Each scene shows the same named points in several views. A view is turned or mirrored, and shifted as a whole, has a little noise and may leave points out.

Scene 1
View 1
z_290: [ 13   0 -17 -22  -6 -14   1 -30   2  13   2   3 -17   3 -20   3  -4  23
  -4   4 -28 -21  -3  -2  -1   2   3]
z_933: [-11  10 -13 -29 -19 -34   2 -28 -19  -6 -54  12   5   8  14 -34 -37  14
  -9  15  -1 -36 -16  -2   7   1   5]
z_464: [-32 -29 -35 -18   7 -47 -32 -22 -37  29 -74  46  31 -34   2 -52  -4  17
  26 -37 -30 -25  24  27  40 -36 -10]
z_902: [  6 -61 -30  28   9 -19 -40 -41  11 -20 -44   4  28  -4  26 -48  -3 -10
 -18  29 -15 -32 -12   3  30 -17  38]
z_980: [ 29 -27 -38  42  19   4 -35 -26   4 -15 -44  20  38  23  63 -85  -6  48
 -16  28  18 -39  29 -10   9 -10  44]
z_794: [ 13 -34 -54 -10 -32 -30 -11 -23  24  -6 -10   6  21  -4   7   8  -4 -29
  15  52   2 -19 -47  11  12  -9  23]
z_647: [ 10 -48 -34  -5 -11 -21 -28 -32  19   3   0   4   7 -13 -20  17  17 -18
   5  33 -34 -12 -38  11  17 -11  25]
z_98: [ -7 -18 -23 -18 -16 -22  -2 -28  -3  -3 -31   4  14  -5   1 -20 -20 -12
   1  19 -11 -30 -17   5  15 -13  15]
z_56: [-18 -28 -25  -7   7 -21 -21 -23 -21  11 -52  25  30 -17  10 -51  -9  10
  10 -15 -20 -32  24  14  30 -31  10]
z_60: [  2   6 -23 -28 -23 -24   1 -22  -5   1 -25  12   6   6   4  -9 -18  11
   2  27  -3 -26 -21   0   0   1  13]
z_872: [  2  16 -26 -39 -29 -34  18 -24  -5  -2 -28   8  -3   6   6 -12 -36   9
  -1  18   4 -31 -18  -1  -1   5  -6]
z_182: [ 25  21   7 -48 -16  10  22 -19  10  -9  39 -25 -40  18 -24  28 -23  32
 -34  22 -24 -31   3 -11 -14  28   0]
z_793: [ 11 -12 -43 -23 -15 -11 -21  -2  -1  18  -4  26  22  -8   2  -2  10  25
  21  19  -5 -16   3  17   6  -9  13]
z_946: [  8   3 -47 -21 -17 -13   6 -10  -2  28  -8  23  16  -7  -3 -11  -4  18
  34  -2  -3 -21  12   8   1 -19   0]
z_346: [ 16  -5 -13 -11  -4   2   8 -28   7  -5  -1 -10  -5  10  -1 -17 -17  15
 -15  12 -14 -35   9  -9   0   0  13]
z_890: [  7  28  -4 -10 -15 -10  -3 -33 -17  -5 -45  12   5  30  23 -39 -26  33
 -14  40   9 -28 -26 -22 -20   9  36]
z_356: [ -2  -6 -26  -6 -12 -21 -10 -27  -8   5 -41  17  20   5  13 -34 -13   9
   8  23  -2 -26 -16  -2   4 -12  26]
z_983: [ -7   0  28 -24  -4  -7 -11 -40 -14 -23 -29 -14 -14  13  -7 -16 -26   9
 -46  34 -31 -35 -25 -14   2  14  34]
z_185: [-11 -12 -13 -52 -19 -26   1 -10 -10  -8 -17   2   1 -12  -5   0 -27   5
 -13   9 -18 -34   3  19  23   1  -8]
z_807: [  1   0 -11 -27 -36   4  11 -15   8 -27 -14 -14  21  16  18  -9 -36 -22
 -14  65  16 -35 -36  -7  -5   3  41]
z_232: [ -9   2   1 -45 -20 -25  -5 -22 -13 -21 -30  -3  -3   7   5 -10 -35  10
 -30  33 -10 -35 -19   2  10  14  11]
z_716: [ -4  -8 -23 -13   5 -25 -20 -22 -21   4 -50  26  15  -1  21 -50 -17  40
  -7  -6  -9 -35  24   9  19  -8   3]
z_469: [-11 -25  11 -22  10  -5  -4 -27 -13 -20 -28 -13   1  -6   5 -38 -32   9
 -38  -3 -29 -48  30   3  29  -4   7]
z_34: [ 18  12 -22 -19  -8 -22  24 -38   3   4 -12  -2 -22  13  -4 -17 -30  23
  -9  -3 -12 -36   3 -12  -2   6 -12]
z_243: [-20  19 -11 -43 -39 -20  13 -17 -18  -1 -40   9  19   2   3 -12 -35 -15
  11  34   6 -28 -35  -2  -4  -9  20]
z_170: [ 14  -1 -21  -8 -16  33   5  -5   8   4  12  -3  28   8   7 -15  -5   4
   9  32   5 -28  11  -7  -9 -17  41]
z_659: [ 11 -47 -25  29   3  11 -17 -34  17 -18 -24  -7  36   5  25 -47  -7 -17
 -10  35  -2 -36  -5  -8  15 -23  52]
View 2
z_716: [  9  -4  18   2  29   9 -12   0 -20   9 -13  -6  17  17 -36 -15  26  11
  12  50 -22 -24 -19 -43   1 -24 -76]
z_346: [  3   1  25 -14   1  18 -30 -17 -27 -27 -12   5  -8 -13 -17   8  20  28
  29  23   3  -8  25 -24  -7 -32 -48]
z_170: [ -1  32  26 -36 -11  10 -32  -9 -14 -36 -14  12  21   4  -6  -3  13  18
  32  27  19  21  34  -2   3 -47 -70]
z_34: [ 15 -18  28  -2   8  31 -30 -20 -43 -33  -9  13 -19 -23 -18  -7  20  26
  33  32 -24 -22  22 -33 -10 -15 -52]
z_60: [  5   5  38  -5  -7  12 -19   5 -24 -27 -16  19   5  -9  11 -14   0  24
  28  29 -30 -19   8 -24   4 -25 -60]
z_56: [ 17 -11  23  -6  29 -25 -14   7  -7   5   2   1  33  23 -41  -4  26   3
   0  44 -15 -10 -17 -40  21 -15 -71]
z_232: [ -9   5  32   6 -10  18 -12  -5 -14 -17 -24  16   9 -10  10  16   4  37
  32  17 -40 -46   8 -35  -4 -35 -41]
z_464: [ 31 -33  29  14  42 -40   2  27 -15   9   1  10  43  35 -52 -20  21  -6
 -11  57 -35  -8 -38 -55  31   7 -79]
z_946: [ 26  -7  37  -9   6   4 -13   6 -39 -43  -9  19  24   2 -17 -32  10   8
  26  50  -3  15  18 -24  12  -9 -80]
z_807: [-15  43  36 -26 -30  11 -35 -15  -2 -32 -10  18  19 -15  39  17  -1  28
  36  13 -25 -37  29   4  11 -51 -52]
z_290: [ 12 -20  38  -1  -1  13 -19   6 -37 -34 -21  17 -14 -15 -15  -6   9  35
  28  21   0   9  21 -35  -6 -18 -41]
z_902: [ -1  21  27 -28   9 -43 -36   9   6  26   8 -27  -6  -5   1  11  17  14
 -11  35  15 -29 -23 -17  32 -38 -49]
z_182: [ -4 -11  33   5 -21  55 -14 -21 -48 -58 -42  19 -19 -32  -7  16   8  55
  60   5   7  -4  56 -38 -33 -37 -22]
z_933: [  2   2  29   2   7  17 -24  -7 -16  -9  -8  19  10  -1  -2  -5  11  20
  23  33 -59 -45  -5 -30   2 -23 -64]
z_983: [-20   5  28  -2  -6  16 -32  -3   0   0 -26  18 -17  -6  -1  31   9  50
  23  -7 -33 -29   7 -31 -16 -49 -25]
z_243: [  2  13  42  -7 -15   8 -25   1  -8 -35 -10  43  31   1  20  -3  -5  21
  30  20 -64 -29  16 -12  12 -25 -65]
z_872: [ 11  -2  36   2  -7  23 -20  -8 -33 -38 -11  24   9 -15   9 -11   5  21
  36  34 -46 -38  16 -25   4 -15 -62]
z_356: [  6  13  34 -16   4  -3 -31   7 -11  -7  -5  12   7   5   0 -16   8  14
  11  33 -27 -13  -7 -16  13 -28 -71]
z_794: [ 10  19  53 -22 -30 -31 -22  22 -19 -35  -1   8   8 -28  46  -8 -11  17
  15  34   3 -19  10  -4  41 -20 -50]
z_980: [ -8  49   4 -38  30  11 -43 -14  -7  39   0 -48  -8  13 -21 -24  35   2
  -1  61  23 -25 -31 -11   2 -62 -98]
z_793: [ 12   5  41  -7  -5  -2   0  24 -33 -32 -24   7  23   4  -2 -30   0  14
  24  46  15  15   6 -29  14 -25 -70]
z_659: [ -5  36  21 -46   2 -29 -50  -9   6   7  10 -17   4  -3   0  13  22  12
  -1  28  21 -13   4   1  25 -47 -60]
z_469: [ -4 -10  13  -2  18   0 -16 -23  -7   0 -12  -4  17   4 -43  41  34  28
  20  21 -10 -35  10 -47  -3 -32 -35]
z_890: [-12  30  26 -16   3  41 -43  -8 -12   0 -19  15 -16   3   9 -20   7  28
  23  21 -47 -24  -5 -12 -18 -51 -76]
View 3
z_946: [ 33   0  11  -5   2   3  15  -1 -13  -8  -5  12  13   6 -28  -8 -18 -15
 -33  -7 -10 -31  19  17  -5  -6  11]
z_716: [  0  -1  -5 -15 -19 -21  20  14 -14  -9 -25   9  34  -5  -7  -8  -1  33
 -37  37   2 -33  40  -6 -12 -26   1]
z_243: [  5 -49   0  -8  -9  20 -13  14 -45 -30   9   0   9  25  23  -7 -10 -25
 -51   0 -32  -6  43   5 -17 -20 -14]
z_56: [  0   6 -15 -40 -17 -22  26   1 -12  -9 -32   7  17  -5 -13 -21  -5  16
 -38  46 -18 -33  44  24  -4 -24   0]
z_34: [ -2 -11   2  20   5  -7  -6   5 -17  27  -9  15  25  29   0  10  -7  -7
 -36 -13  -2 -26  21 -31   3 -31  -7]
z_469: [-22  10 -28 -41  10 -23  -7   8 -22  12 -12   0  16  19 -10   4  11  25
 -44  28 -19 -17  45 -35  -3 -50 -29]
z_60: [  4 -28   7  -3  -6   9  -3   4 -28 -16   5  -1  16  12  13   0  -9  -8
 -40  -9  -2  -8  32  -4  -5 -28  -4]
z_464: [ 10   5   7 -52 -39 -26  41   5 -11  -1 -61   0  27  -3 -11 -17  -2  19
 -20  63 -26 -52  41  56  -6  -7  -2]
z_933: [-11 -37  -1  -1 -20  -3  -3  17 -36 -10 -13   3  28  19  21  -5  -2   2
 -46  18 -14 -16  41 -13 -16 -29 -10]
z_902: [-38   1 -36 -44  -4 -24  18 -23 -15 -16 -14  -8  -1 -25  14 -38 -15   8
 -52  31  21  12  44  11  14 -69  16]
z_346: [ -2   2 -16  -4  21  -5  -7  -2 -13   5  10  13  12  14  -7   1  -7   2
 -47 -14   0 -16  31 -29   6 -42  -7]
z_807: [-10 -41 -22 -11  15  19 -26   3 -48 -41  36  -8  -5  12  15 -17 -13 -24
 -68 -16  -9  24  40 -27 -12 -48  -6]
z_98: [ -7 -19  -9 -28  -2  -1   0  -6 -29  -9  -7  -5   3  12   7 -13 -10 -16
 -43   8 -13  -4  35   9   0 -37  -6]
z_182: [ 13   2   9   5  41  16 -35   6 -17  20  37   4  17  39  -8  43   6   2
 -30 -63   2  -9  19 -63  10 -39 -33]
z_647: [ -5  -2   3 -50  13   8   3 -36 -12  -5   5 -22 -14  -5  12  -1 -14 -23
 -26 -28  14  15  26  36  31 -49   1]
z_980: [-20   7 -45   3  -8 -35  31   2  -3 -42  -2  24  27 -47 -10 -49 -20  47
 -70  41  44 -10  46 -29  -9 -54  40]
z_793: [ 31   2  15 -23   1   6  15  -6 -14 -27   7  -4  12 -12 -23  -3 -13   0
 -28 -12  10 -13  23  20  -2 -15  10]
z_890: [-12 -40 -14  24  -9   6  -3  17 -22 -36  17  25  32   2  38  -5 -10  18
 -60  -2   8 -15  53 -27  -8 -36  -1]
z_356: [ -2 -22  -9  -9 -11  -1  11   0 -20 -24  -4   9  15  -3  15 -18 -16  -2
 -48  10  -1 -14  43  11  -2 -32   6]
z_290: [ 10   1   7  -8  14   3  -2  -7  -5  15   4   8  16  17   0  19  -5  -1
 -26 -28   1 -23  25  -7  16 -31 -12]
z_659: [-26   1 -56 -25  17 -17  11 -19 -14 -27  10  13  -9 -21   0 -49 -27  -3
 -74  19  12   8  47  -8  10 -64  21]
z_983: [-30 -23 -19 -22   9   5 -21   5 -21  -8  16   3  16  20  44  21   9  20
 -48 -10  -7  -4  58 -34  13 -57 -38]
z_185: [  6 -10  11 -38  -1   1 -12   9 -37   2  -8 -21  14  26 -13  13   8  -2
 -28   3 -19  -8  24 -10 -11 -29 -22]
View 4
z_170: [ 26  14 -15  -5   3  21  15   5 -20  17  30  14  -1   6  -1  30 -27  45
  22 -10 -40  14 -14  -5 -23  -1 -31]
z_232: [ 40  -3  13 -20  26   5  10  19   6   6   3  24   7 -39 -12 -28 -13   4
  12  18  14   1  -7  -1   0   7 -23]
z_464: [ 34  -7  54   5   1 -25  59  49 -60 -27  -8   3 -20  19  25 -56  50   5
  48 -57   0  17  37  17  -6   6 -45]
z_469: [ 18  -4  26  -1   7   7  40  28 -18  -4  11  10  -8 -26 -14 -48 -38 -22
  31 -13   1  15  -2 -14 -36   0 -11]
z_647: [ 55   7   2 -25  -9  -3  36  13  -1 -30 -12  13  22  -3  39  33 -27  38
  23   5  11  17  44 -25 -11   1 -43]
z_946: [ 13   9  -3   4   0 -13  42  16 -31  10   9  20  -6   5  -1   5  24  52
  39  -8 -17  10  12  13  -7  -1 -61]
z_60: [ 33   3   0 -14  17   1  12  18 -10   5   3  21   9 -16  -5  -3   7  28
  18  15   1   4   6   7   4  10 -37]
z_182: [ -3  17 -17  -6  13  -6  42  -5  39  40  11  42  -7 -65 -36   9 -45  35
  40  53  -1   4  -8 -28 -16   6 -29]
z_983: [ 41   1  18 -20  25  14   5  21  14   0   7  16   0 -40 -11 -15 -40  -6
  23  15  -5   6   0 -22  -5  24  12]
z_902: [ 37   3  24 -24 -11  30  17  37 -43 -38  -7  -4  33  25  33  -6 -32 -15
  -7 -17  -5  30  20  -7 -28  16 -20]
z_793: [ 29  14  15 -12  -4  -4  44  12 -15  10   6  24  -3   4  24  12  12  52
  20 -12 -13  15   5   2  -1   6 -62]
z_872: [ 23  -3  -9  -8  22  -5  11  19 -12  10   2  23  12 -23 -22 -17  15  24
  20  27  11  -2   2  18   2   3 -45]
z_185: [ 35  -6  11  -6  13 -16  46  15  -3   4   3  23  -2 -35  -7 -33  -8  17
  31   2  26   3   5  -6 -17 -20 -53]
z_794: [ 56   0 -17 -28   1   9   7  12 -15 -21  -5  12  41   6  28  30 -12  41
  -4  13  16  10  23   2  -7 -10 -61]
z_56: [ 28  -2  35   2   1  -3  42  40 -51 -18   3   3  -9  16  13 -36  14   1
  34 -44 -12  18  20   8 -18   6 -33]
z_807: [ 57  -6 -23 -26  27  28 -25   7  -3   4  22  13  26 -18 -11  12 -30  23
  -7  18  -3  -1 -20   3 -10  -9 -25]
z_243: [ 61 -14 -11 -14  39  -1 -15  17 -14   1  13  15   8 -17 -16  -9  15  30
  22   8   4 -10   2  19  10  -6 -30]
z_346: [  5  10  -4  -3   4   9  31  17 -12  10   9  18   3 -19 -17   1 -29  16
  28  17 -14  13   4  -9 -24  10 -25]
z_659: [ 33   4   1 -16  -8  38   4  26 -44 -24  11  -7  28  29  17  14 -42  -1
  -3 -17 -27  25   5  -4 -36   8 -14]
z_34: [-11   8  -8   4   9  -6  32  23 -13  11  -3  24   6 -27 -33 -13  -3  15
  36  36  -2   7  14   5 -13  15 -33]
z_356: [ 33   3  11 -12  12   9   9  29 -31  -8   3  11  10   7   5  -4  10  19
  16  -5 -13  11  11  11  -1  19 -27]
z_98: [ 43  -6   1 -11  12   2  16  23 -23 -15   3   8  13  -6   2  -9  -5  16
  23  -2   5   7  17   3 -12  -4 -34]

Which points are out of place in each view (at most two, in the order of its rows)? Write - if all are in place.
view 1 | -
view 2 | -
view 3 | z_659
view 4 | z_983, z_185

Scene 2
View 1
z_251: [ -6   0 -37   2 -26  34 -10   3   5  -4   3   2  34 -27 -17   3   0   3
 -21   2 -19   5  17  27  13  15  -6]
z_835: [  3 -35 -10  -2 -23 -27   1   5 -18   3   0 -36  -2  13  -1   3  24   4
  49   8  -7  36  79  11 -24  21   3]
z_589: [-14   3 -14   0 -32  18  10  -7   5  15  15 -24  14   1 -18 -38 -42 -36
  20  -1 -24  20  28  30  31 -39  13]
z_995: [ -3  -2 -12   3 -25  -2  15  11  -7  24 -12   8  -2  -8  12 -37 -30  -9
  12  32 -12  30  30  26  12 -22  11]
z_52: [  4  -3 -29   6 -27   6  -6   3  10   5   2  10  26 -34  21 -16 -15 -23
  30   8 -16  26  -6  23   7 -14   2]
z_810: [-35  10 -24  10 -41  18 -41  -3 -30  43   0  11  -7 -20 -16  -7  -7 -30
  25  25  10  34  49  11  -5 -11  14]
z_74: [ -2  -2 -14   1 -36 -15  -2   9  -8   8  -5  -3   5 -22  22 -19 -23 -33
  24  14 -13  24  40  27   4 -20  12]
z_544: [ 10 -24 -25  13 -21 -18  14  20  12  22 -10  14   5  -5  36 -45 -25  -8
  47  34 -24  54   4  16   3 -27  18]
z_304: [  2  -2 -19  -2 -12  18  16  -5  13  18   0   8  11 -17  -8 -29 -13  -5
  17  22  -9  20  -6  24   6 -17  -7]
z_765: [-25  23 -30  13 -27  39 -16   3 -12  49 -10  43   5 -28  -5 -32 -31 -13
   0  41   1  31  -4  16  17 -23   7]
z_957: [-12  -2 -14   1 -32  -6 -10  -2  -5  31  -1   6 -11 -27   4 -23 -12 -36
  37  28   3  30  27  22 -11 -28   9]
z_763: [  7   1 -13  -5 -30 -13  -1  12 -19 -11  -9  -6  22 -27  29   6  -6  -9
   5   2 -12  11  51  26   3  16  -3]
z_322: [-21  29 -19  11 -23  44 -17 -10 -24  33  12   5  35  -4   2 -25 -40 -22
  42  -5 -10  34  -2   4  42 -15   4]
z_497: [ 10 -21 -24  -1 -27 -12  12   8  23  -1  -1  -2   9 -26  11 -23  -9 -20
  19  17 -21  22  14  33  -7 -20   6]
z_956: [-19  32 -26   6 -30  46  -5  -3  -3  23   0  22  26 -30  -7 -28 -45 -23
 -19  13 -13   8  -5  28  39 -24   3]
z_482: [ -4  12 -13  -6 -32   5  -2  -7   1   3   7  -8  18 -35   6 -14 -25 -42
  19  -1 -10   8  20  31  13 -23   0]
z_598: [-10  22 -18   6 -24  27  13   0   7  34  -4  25  11 -22   7 -51 -54 -27
   7  28 -14  24 -15  28  34 -46   9]
z_745: [ -3   5 -15   5 -14  20  21   4  -5  26  -6   6  14   5   1 -39 -32   7
  11  22 -17  29  11  18  27 -14   3]
z_435: [-28  31 -22   3 -37  39 -14  -9  -9  33   4  15   8 -33 -19 -26 -39 -40
  -8  17  -2  10  11  29  25 -34   6]
z_838: [ 13 -13 -24  -7  -9  21  19 -10  24 -10  12 -18  34 -14 -18  -9   4   1
  17  -6 -20   8  -4  26   7   3 -17]
View 2
z_765: [-12 -47 -19   2   7  -8 -23 -23  -6  28 -41 -12   5 -13 -13   5  47  19
 -32  -2 -19 -35  10 -29  14  10 -39]
z_838: [-15 -10  -9 -36 -10   0  16  43   6   9   6  43  -5   8 -10  -4  -7   9
 -37  -4  13 -10  17  -3  31   0  -7]
z_497: [-22 -39 -24 -45  15   5   1  33 -10  28 -16  15   0   3 -21  -5  -9  22
 -20  -4  -4 -39  44 -16  22 -15  15]
z_995: [ -9 -45 -40 -23  15   2 -20   9  -7  22 -22  16 -14  -8 -22 -18  17  11
  -6  -1 -19 -47  41 -33  21 -16  -8]
z_810: [-32 -57 -11  -1  11 -32 -28 -24  -6  30 -13  -9  13 -12 -21   2  26 -29
 -12 -24 -13 -43  60  -8  29  23 -22]
z_74: [-25 -45 -28 -31  34  -4 -15  16 -19  32 -16  10  -9 -14 -22  -6   2  -6
  -3  -3   2 -44  59 -29  26 -22   1]
z_598: [ -3 -26 -16 -16  30  13 -15 -18  -3  14 -45  -7 -17 -18 -12  -9  24  35
 -27   9  -2 -36   8 -44  12 -20 -29]
z_745: [  0 -28 -31 -10   1   1 -17   5   3  11 -21  32 -22  -4 -15 -18  20  16
 -13   5 -16 -31  23 -35  18 -10 -24]
z_544: [ -3 -60 -32 -24  15   5 -17   3  -6  30 -38  26  -5  18 -15  -6 -16  35
  -6   4 -36 -35  48 -45   4 -25  21]
z_763: [-26 -46 -41 -31  15 -15  -7  51 -29  45   4  37   0 -11 -17   7  15 -28
  -4   0   9 -28  50 -17  37 -17  -7]
z_304: [ -4 -33 -22 -30   2   6  -1  13   5  13 -14  13  -5   3 -13  -8   9  20
 -31  -6 -10 -27  14 -16  24  -4 -12]
z_589: [-24  -5   0 -20  26   2 -11  -7   6  -2 -18  15 -30 -22 -20 -27  -3   7
 -12   0  17 -40  49 -29  24 -14 -17]
z_52: [-17 -40 -12 -27  18  -3   0  16 -13  34 -25  16   8   4  -7  15  -5  13
 -28   2   5 -17  29 -25  18 -14  -1]
z_482: [-23 -27 -11 -35  35   0  -1  14 -12  25 -11   2  -5 -18 -14   1   2  -8
 -22  -5  23 -28  36 -18  31 -17 -12]
z_956: [-20 -13  -8  -6  18  -1 -10  -2 -11  20 -35  -1 -10 -30 -13   0  43  18
 -35  12  20 -28   4 -30  20  -3 -49]
z_322: [ -5 -23   6  11  20 -17 -17 -32   3  13 -25  25 -12  -9   1   7   9 -14
 -21   6   9  -4  24 -40  17  -6 -40]
z_957: [-17 -58 -21 -30  26  -5 -17 -10  -5  26 -16 -14   4  -4 -19  -5   2  -6
 -15 -21 -15 -44  50 -17  26  -5   2]
View 3
z_251: [ 26   6  36   3   2   3  -1 -59  35  11 -28  17  26  -3   4   1  -6  14
 -18 -56  10 -25  -4  -2  13  25   4]
z_322: [ 32   5  10  -2   4 -34 -21 -28   1   3  10 -10 -16 -10  -4  16   9  19
  -8   9  26 -19  33  -4   3  12   6]
z_957: [ 19  27  -8  -5   4  11  -3 -15 -17 -13 -28   7  -8 -31  13  -1   4 -13
  23 -12   1 -23  -9 -22  20 -16   3]
z_482: [ 25  -5  -1 -19  -9  17   8 -32  -3  -4  -7  -5   4 -10  13  -4  -7  10
  -6 -24  13 -16  -5 -18  13 -13   9]
z_497: [  0   9  13 -13  13  40 -11 -39  -9  -9 -28   3   1  -9  10   1   6   8
   7 -38 -11 -11 -28 -29   8  -9   7]
z_838: [ -2  -5  32  -7   8  35 -11 -68  -2  13 -14  -7   6 -10 -12  -1  -3   5
 -24 -53  -3 -25  -2  -2   0  26  10]
z_835: [-10  46   4 -14  18  21 -39 -44 -18 -12 -24   1 -12 -34  12  -8 -13 -16
   3 -46  13 -75 -68   4  36  13 -40]
z_598: [ 37  -5   7   3   6   6   1 -18  -2  -5 -19  10 -13   2  -3  30  23  13
   0  12   6   8  20 -48  -9   0  37]
z_544: [ -3  27   9  -4  37  22 -45 -22 -23 -17 -27   6 -27  -8   6  17  24  20
  27  -8 -12  -1 -28 -41  -3  -6   6]
z_435: [ 51   1   6   5 -14 -13  27 -19  17  -3 -22  10   8 -10   8  16   9  -3
  -6  -1  16 -13  27 -27  15  -2  24]
z_589: [ 16  -5  15 -15  -5   7   9 -29  -4 -14   0 -25 -11   0   7  28  17  -4
 -23  -2  14 -34  -3 -41  18   2   6]
z_745: [ 23   9  16   5  17   9 -24 -35  -1  -2 -22  14 -18  -4  -9  30  14   8
 -10  -3  16 -24 -12 -31  -4  27  17]
z_956: [ 51  -9  17   5  -6 -12  14 -29  26   4 -19  15   8   4   2  22  10  18
 -14  -6  18  -1  27 -29   1   9  30]
z_304: [ 14   7  17   5  12  25  -9 -42  -8   3 -28  11  -6 -16  -9   9   8  -1
  -2 -23  -2 -14   3 -21  -4  16  23]
z_74: [ 22  12  -6 -19   3  17  -9 -22  -5 -16 -16   5  -5  -9  22   4  -2  12
   7 -18  14 -23 -36 -31  18 -17  -1]
View 4
z_304: [ -2  22 -18  15  -7  -3   3  -7  27 -22 -26   1  -4 -17   0 -36  17 -17
  -4   7 -15  -6 -10  11 -12 -33  -2]
z_544: [ -3  14  -3  14 -27   5  40  -9 -18  -7 -22  10   4  -1 -12 -17   8 -10
  29  14  14   0 -15   4   9 -33  -3]
z_838: [ 21  39 -33  23  -9  13  -1  17  53 -32 -31   9  -8 -45   5 -38  33 -14
 -15  -2  -8   1   4  27  -2 -15   1]
z_435: [-23 -20 -21  21  13   2 -12 -17  34 -28  11  -2 -28   1  11 -27   5 -23
 -25   5 -37  13 -27  -2 -44 -34 -22]
z_835: [ 47  28   8   6 -48  65  59 -10  54 -26 -33   0  30 -35  -2  26  25 -13
   6   3 -12 -11 -29  40  -4  -5 -30]
z_957: [ -1   4   9   7 -10  22  23 -27  16 -12 -13  -5  -7 -11  -4   1   8  -7
  13   6 -22  16 -37  10 -35 -30 -14]
z_745: [ -5   6 -24  24 -17  -2  24  -7  21 -31 -14   9   2   5   8 -30  15 -27
 -17  17 -15 -21  -9   1   2 -34 -13]
z_74: [ -5  -2 -11  23 -26  29  27  -5  14 -27  -8  18  -4 -11   6  16   5 -16
   8   5  -9  18 -18  19 -32 -24 -14]
z_765: [-22 -17 -13   6   5  -7  -6 -27  18  -8   3 -24 -14  17   0 -44  -9 -23
 -15  15 -16  -9 -23 -12 -25 -32 -30]
z_956: [-27 -17 -39  27  10  -7 -17  -3  30 -30  10   3 -29   4  15 -40   1 -28
 -32  10 -20   4  -6  -4 -31 -28 -19]
z_52: [  2  16 -22  18  -7  15   7   2  11 -12 -15   0 -22 -22   1 -22   6 -10
   3   4  10  21  -4   9 -16 -10  -8]
z_251: [  9   7 -38  17 -12  26 -23  14  65 -28  -8  -5  -5 -29   4 -36   4 -27
 -25  -3  -2  -8   5  30 -22  -5 -31]
z_589: [ -5  -6 -20  37  -3  13  27   4  32 -44   7  35 -22 -12  12 -13  35 -19
 -13  -1 -37  15 -30   7  -8 -41  -7]
z_497: [  2  18 -10  16 -22  19   8   6  17 -20 -20  18   1 -29  -9 -12  13 -11
  23  -5   2  12  -9  28 -18 -29  -1]
z_810: [  9 -17   8   1  -4  39  20 -35  45 -10   6 -28  -9  -1  -1  -5   2 -17
 -11   6 -30   8 -49   5 -35 -14 -47]
z_763: [ 11  14 -27  20 -38  43  17   1  36 -30 -22   6   7 -23  14  21  -6 -23
 -10   9   6   3   6  34 -39   3 -24]
z_995: [-10  -1 -11  18 -26  10  26 -13  12 -26 -12  13   9   4   1  -7   6 -22
   4  13 -13 -10 -17  11 -17 -38 -14]
z_322: [  3   0 -30  29  11   9  32 -13  25 -23   4 -10 -44   6  22 -30  19 -19
 -43  20 -19  14 -22 -23   1  -8 -22]

Which points are out of place in each view (at most two, in the order of its rows)? Write - if all are in place.
view 1 | z_74
view 2 | -
view 3 | -
view 4 | z_544
